Points on a hilly landscape, in no order, each with its height.
A ball rolls from a point to whichever of its 2 nearest points has the largest drop for the distance, and stops where none of them is lower. Distance is the straight distance between rows; heights are no part of it.
Z415: [  7 -45 -34 -19  29 -49  17  21 -25  43  -6 -32  -1  17   1   4 -15  23
  25 -16 -49  -7  73]  height 397
Z934: [-12  -9 -13   4 -47   5 -31  23 -40  17  34 -24   8 -15  -8   9 -13  -6
 -26  38 -37 -11  31]  height 221
Z397: [ -5 -20   7   4 -41  32 -23 -45 -77  71   6  53  15   9  20  20  24  35
 -25 -20 -20  -5 -22]  height 844
Z544: [ 20 -13 -34  24  30 -49  59  19  20 -20 -66 -51 -11 -21 -14 -45   5  -6
 -22 -23  -7 -26  23]  height 538
Z760: [-56  16  67 -15 -13  27   7   5  19  12  -2 -31 -18 -63 -49  11 -17  19
 -12  17  -2  23 -12]  height 195
Z280: [-27  40  13  -8 -16 -10   8 -15  59   7  14  16  30   4  -9  10  18 -10
   2  -2  45 -17 -27]  height 471
Z602: [ 39  32  27   5  -5  -9 -20  30  14 -26  33 -13  42 -29  -3   8 -45 -16
 -23  21  60 -37  21]  height 576
Z781: [-11  63   5 -33  -1  21  19 -18  73  10  31  12  18 -20  -3 -13 -26   6
  -8 -43  90 -11  -2]  height 412
Z333: [ 36  19  28  37  50   7   9 -13   5 -36 -23  22 -30  36  -7  21  58  -5
  33 -33  27  50 -23]  height 434
Z800: [ 18 -19  22  25  54  63 -12   1 -26 -25  15   8  -8  19 -42 -30  19 -10
  35  -5  53  -7 -20]  height 238
Z96: [ -6  63  -4 -50 -39 -38 -58 -37   8   7  44   1  17  -8   9  34 -34  21
  21   7  -5   5  -5]  height 737
Z988: [ 81 -39  41   3  38 -25  38  28 -29  -3 -50  -7   5  35  -8 -33 -31  -4
  26 -31  14  -4   7]  height 492
Z375: [-28 -38  -7  19   0  41  20 -46 -37  12 -12  40 -32  13 -38   0  83  16
   7  35 -35  32 -68]  height 470
Z219: [ 68  -4  15  17  14  33  -4  75  -5 -52 -31 -18 -55   5  23 -54  -3 -54
   3 -15  -8  59 -43]  height 462
Z702: [ 44  54 -28  63 -41  -9  -9 -19 -63  29 -17  27  27  49  -9  55  -8 -10
  -7   2  -3   1 -17]  height 864
Z948: [-18  47 -37  30 -42  23 -50   5 -22  -4  38 -26  28   1  14  13  -2 -52
 -28   8 -15  -9  20]  height 144
Z929: [-26  -5  28  23  56  10 -14 -65   6 -42 -34  24 -28  14 -22  20  50  -7
  33  29  17  27 -26]  height 536
Z297: [-11  15 -14 -63  33 -52  17 -23 102 -59   7  25  20   7  55  -9   6  31
  19   3  -7  28  11]  height 725
Z477: [-14   1  10 -42 -37   9 -15 -49 -20  -6   0  15 -26 -37  16 -39  73  -1
  -9  -6   2  -4 -32]  height 289
Z87: [ 39 -23  16  24  28 -21  42  68   8  20 -28  -7  21  42 -24   1 -30  34
  13   7 -43  60  12]  height 650
Z503: [-25  18 -34  22  12  26   5  -7  49  39  25  18  53 -14 -29  46  14  -5
  23  32  38   2   4]  height 522
Z166: [ -6 -13   7  14 -15  27   5  10 -46  -1  27  -6  -2   3  -9 -37  17  24
 -47  13  30 -75  -2]  height 467
Z546: [-62   7 -22 -48  28 -18   2  -1  45 -20   2 -24 -41   6   0   8 -21  19
  34 -26 -51  35 -10]  height 577
Z527: [  7 -11 -26  33 -29  13  21  32 -17 -38  21 -16 -11  31  -1 -29 -10  -9
 -40 -24  25 -50  -5]  height 398
Z890: [-22 -64  17  30  30  12  36 -30 -32  10 -22  41 -38  26 -20  -2  38  50
 -25  16 -34   1 -48]  height 561
Z774: [ 13   8   6  39 -67  -1 -12 -31 -82  61 -19  43  36  21   2  51 -27   9
 -28  -6 -22 -25 -42]  height 878
Z517: [ 43 -45  30   0  36  22  -6  -4   9  -4 -14   6  25  25   9 -16 -11 -17
  35   2  31  -7  -6]  height 366
Z725: [-54   9  76 -16  13  -9 -25 -14  47 -24 -48  -3 -41 -30 -14  17 -27  40
 -20  16   7 -11 -21]  height 330
Z668: [ 19  67 -61 -17  28 -61 -22  13  35 -30 103 -12  18 -14  19  48 -59 -27
 -38   4 -10   1  51]  height 672
Z585: [-34 -21  34 -58  -2  21 -12 -29   2   1 -18  -9 -25 -56  39 -34  40   2
  17 -23  17 -11  20]  height 176
Z314: [ 29  16  14  29 -15  13   2  18 -19  -1  58  -2  47 -24 -32  -9  -4  16
 -54  26  48 -51  33]  height 529
Z468: [-17 -55   3 -63  22 -12   9 -14  59 -26 -37 -21 -23 -55  44 -20  44  14
  15   5 -33   0  46]  height 305
Z930: [ -3 -21  13  60  15   6   3 -24 -61  12  -3  29 -47  50 -17  28 -10  26
 -38   4 -35  -9 -23]  height 653
Z5: [-56  -5 -21 -25 -29  32  -3 -46 -11  18 -17  26   0   1 -12  -1  47  11
  16  12 -11   8 -48]  height 385
Z354: [-35 -41  16  23  16  57   1 -13 -59  37  21  21  16  -3 -37   9 -33  57
 -18  40  -2 -32 -23]  height 322
Z136: [ -2 -45  -8 -57  31 -38  48  10  55  14 -57 -37   3 -39  39 -20  -9  31
  13 -26 -39   6  72]  height 406
Z876: [ -7  39 -53  17   4 -24 -31  41  58 -32  71  -5  24   3   0  46 -68 -40
   6  34  19   5  14]  height 640
Z693: [-53  11  58  39  62  11   1 -19  31 -32 -51 -10 -41  -4 -31  31 -12  15
  20 -10  27  27  -6]  height 455
Z433: [ 65  31 -13  10 -44   0  -3  24 -13 -66   3 -17 -15  14  47 -61 -18 -26
 -47 -24  -5 -26  -6]  height 303
Z848: [-54 -35  52  -8 -39  43 -19  26 -32  33 -10   0 -15 -31 -20   0 -24  16
 -15  22 -44  34 -32]  height 77
Z176: [ 24  26 -25  55 -51 -19  16   7  17  24 -28  39  29  30  -3  32 -22 -51
  10   3  23  -7  -8]  height 834
Z814: [-10 -42 -13 -28  -2   4   2  11  20 -27 -22  11 -50  17  57 -32  25 -53
  37 -52  -2   0 -22]  height 323
Z857: [ -9 -21 -28 -36  11 -22  64   0  23   9 -45 -45   5 -33   1 -65  16   5
  -2 -42  -3 -33  38]  height 483
Z577: [-25  44 -41 -16 -25 -35  26   2  58  25  -7 -37  37 -62 -35  35   9 -14
  11  27 -22  17   5]  height 566
Z706: [-37 -23 -41  30  17  30   8 -28 -62  30  23   3   8  19 -37  -2  29  29
 -17  -6   0 -70 -12]  height 431
Z470: [ 67  40 -16 -31 -13   5 -18   6   2   3  39 -38  14 -29  14 -64  13 -11
 -11 -12  44  -8  16]  height 287
Z236: [-47 -36 -15 -31  18  30   6 -41  20  30  -8   6 -23  18  -2  10  64   9
  52 -33 -13  22  -4]  height 461
Z258: [ 28 -14  42  29  -2  -2  32  57  40 -56 -52 -19 -38   1 -13 -34  11 -32
 -12   5  -4  25 -27]  height 518
Z782: [ -6 -27 -30 -20  39 -36  -3  -5  20   1  28  22  26  55  -2  53   0  30
  60  22 -49  49  -7]  height 569
Z717: [-51  21  -3 -39 -16 -29  25   6  75  10 -38 -42  -5 -44   0  15 -20 -13
  34  -5 -27  37  17]  height 597
Z266: [ 32  43  -7 -48  -3  -7  22  20  19  34  38  -8  21 -35   8 -23 -11 -19
  12 -55  87  -4   8]  height 356
Z610: [-18 -54   5  74 -18 -14 -10 -39 -56  18 -25  32 -23  60   9  40 -27  10
 -40  20  -8 -66   4]  height 732
Z232: [ 36  15  43 -27 -68  27 -36 -19 -85  24  19  50  20 -10  34   4  21   9
 -15  19 -20  26  -9]  height 806
Z957: [-52 -11 -23 -41  50  15  -1 -43  13   5 -33 -41 -39  17 -11  17   8  -4
  65 -22 -40  39  11]  height 523
Z301: [ 12 -33 -12  -9   9 -26   8  28 -27  25  -7 -38  21 -41  -3 -17   6  -7
 -11  24 -43  -4  64]  height 310
Z779: [ 11  32  34 -54 -44  -8 -37 -34 -40  48  29  14  27 -26  20  18  19  25
   4  29  -8   4   2]  height 774
Z70: [ 20 -59  33  27  -8 -16  26  53 -16  15 -47   2 -29  66 -11  -4 -27   6
  12 -11 -20  24   9]  height 588
Z213: [-15 -42 -33  -1  26 -17 -12  17   5  27  34  11  14  38   4  14 -20  19
  30  21 -16   3  56]  height 478
Z336: [ 36  33 -18  41  -3  25 -36  58  21 -17  63  -7  30  -6  -7  16 -76 -58
 -29   8  63 -13  25]  height 611
Z801: [  3 -28   7  79 -33 -36  -4  -4   1   5 -33  36  10  28  15  54  -9 -20
 -14  31  -4 -37 -10]  height 796
Z487: [-33 -16  45  -2 -36  58  -4  19 -36  85  27  17  31 -32 -38  13 -32  58
  -8  42  -6  23 -10]  height 199
Z908: [  6  28   9  40  17 -29  49  58  25 -34 -41 -45 -16 -36 -21 -17  12 -14
 -31  -5  20  -2  -4]  height 564
Z736: [ 71  31   9  -9   0   3   7 -16 -28 -46 -16  -5  12  -4   0 -72  17 -28
 -25  -9  42 -23 -26]  height 155
Z452: [ 24  59 -44 -24 -57   6 -31  -9 -26 -17  50 -29  28 -33  27 -31 -11 -38
 -39   1  16 -31  10]  height 220
Z185: [ -7 -39 -21 -22  41 -39 -16 -14  72 -29   9  33  -1  41  48  24  23  15
  42  -4 -35  23  11]  height 655
Z712: [ 19  41  11  37  36  36 -29  14 -39 -32  27  21 -19  36 -16  -3  28  -9
   6 -20  31  13 -34]  height 335
Z735: [ 39 -12 -26 -12   9  25 -18  31 -15 -66 -31   6 -49   8  56 -88   4 -65
  22 -33 -33  20 -24]  height 404
Z863: [ -1  55 -38 -32   2 -59 -38 -24  12   2  59  -5  16 -10  27  69 -28  14
  -7  -5  -6   0  48]  height 705

Where does a ball stop that starts at each point below?
Z602 => Z736
Z185 => Z948
Z774 => Z736

Call two points neighbours if one is among the 2 nearest of the other. Go from one point of each pair to the other, from neighbour to neighbour, staying as low as possible. Name the highest point that can't be avoided.
Z800 and Z948 => Z929
Z848 and Z948 => Z166
Z848 and Z585 => Z717
Z736 and Z948 => Z470
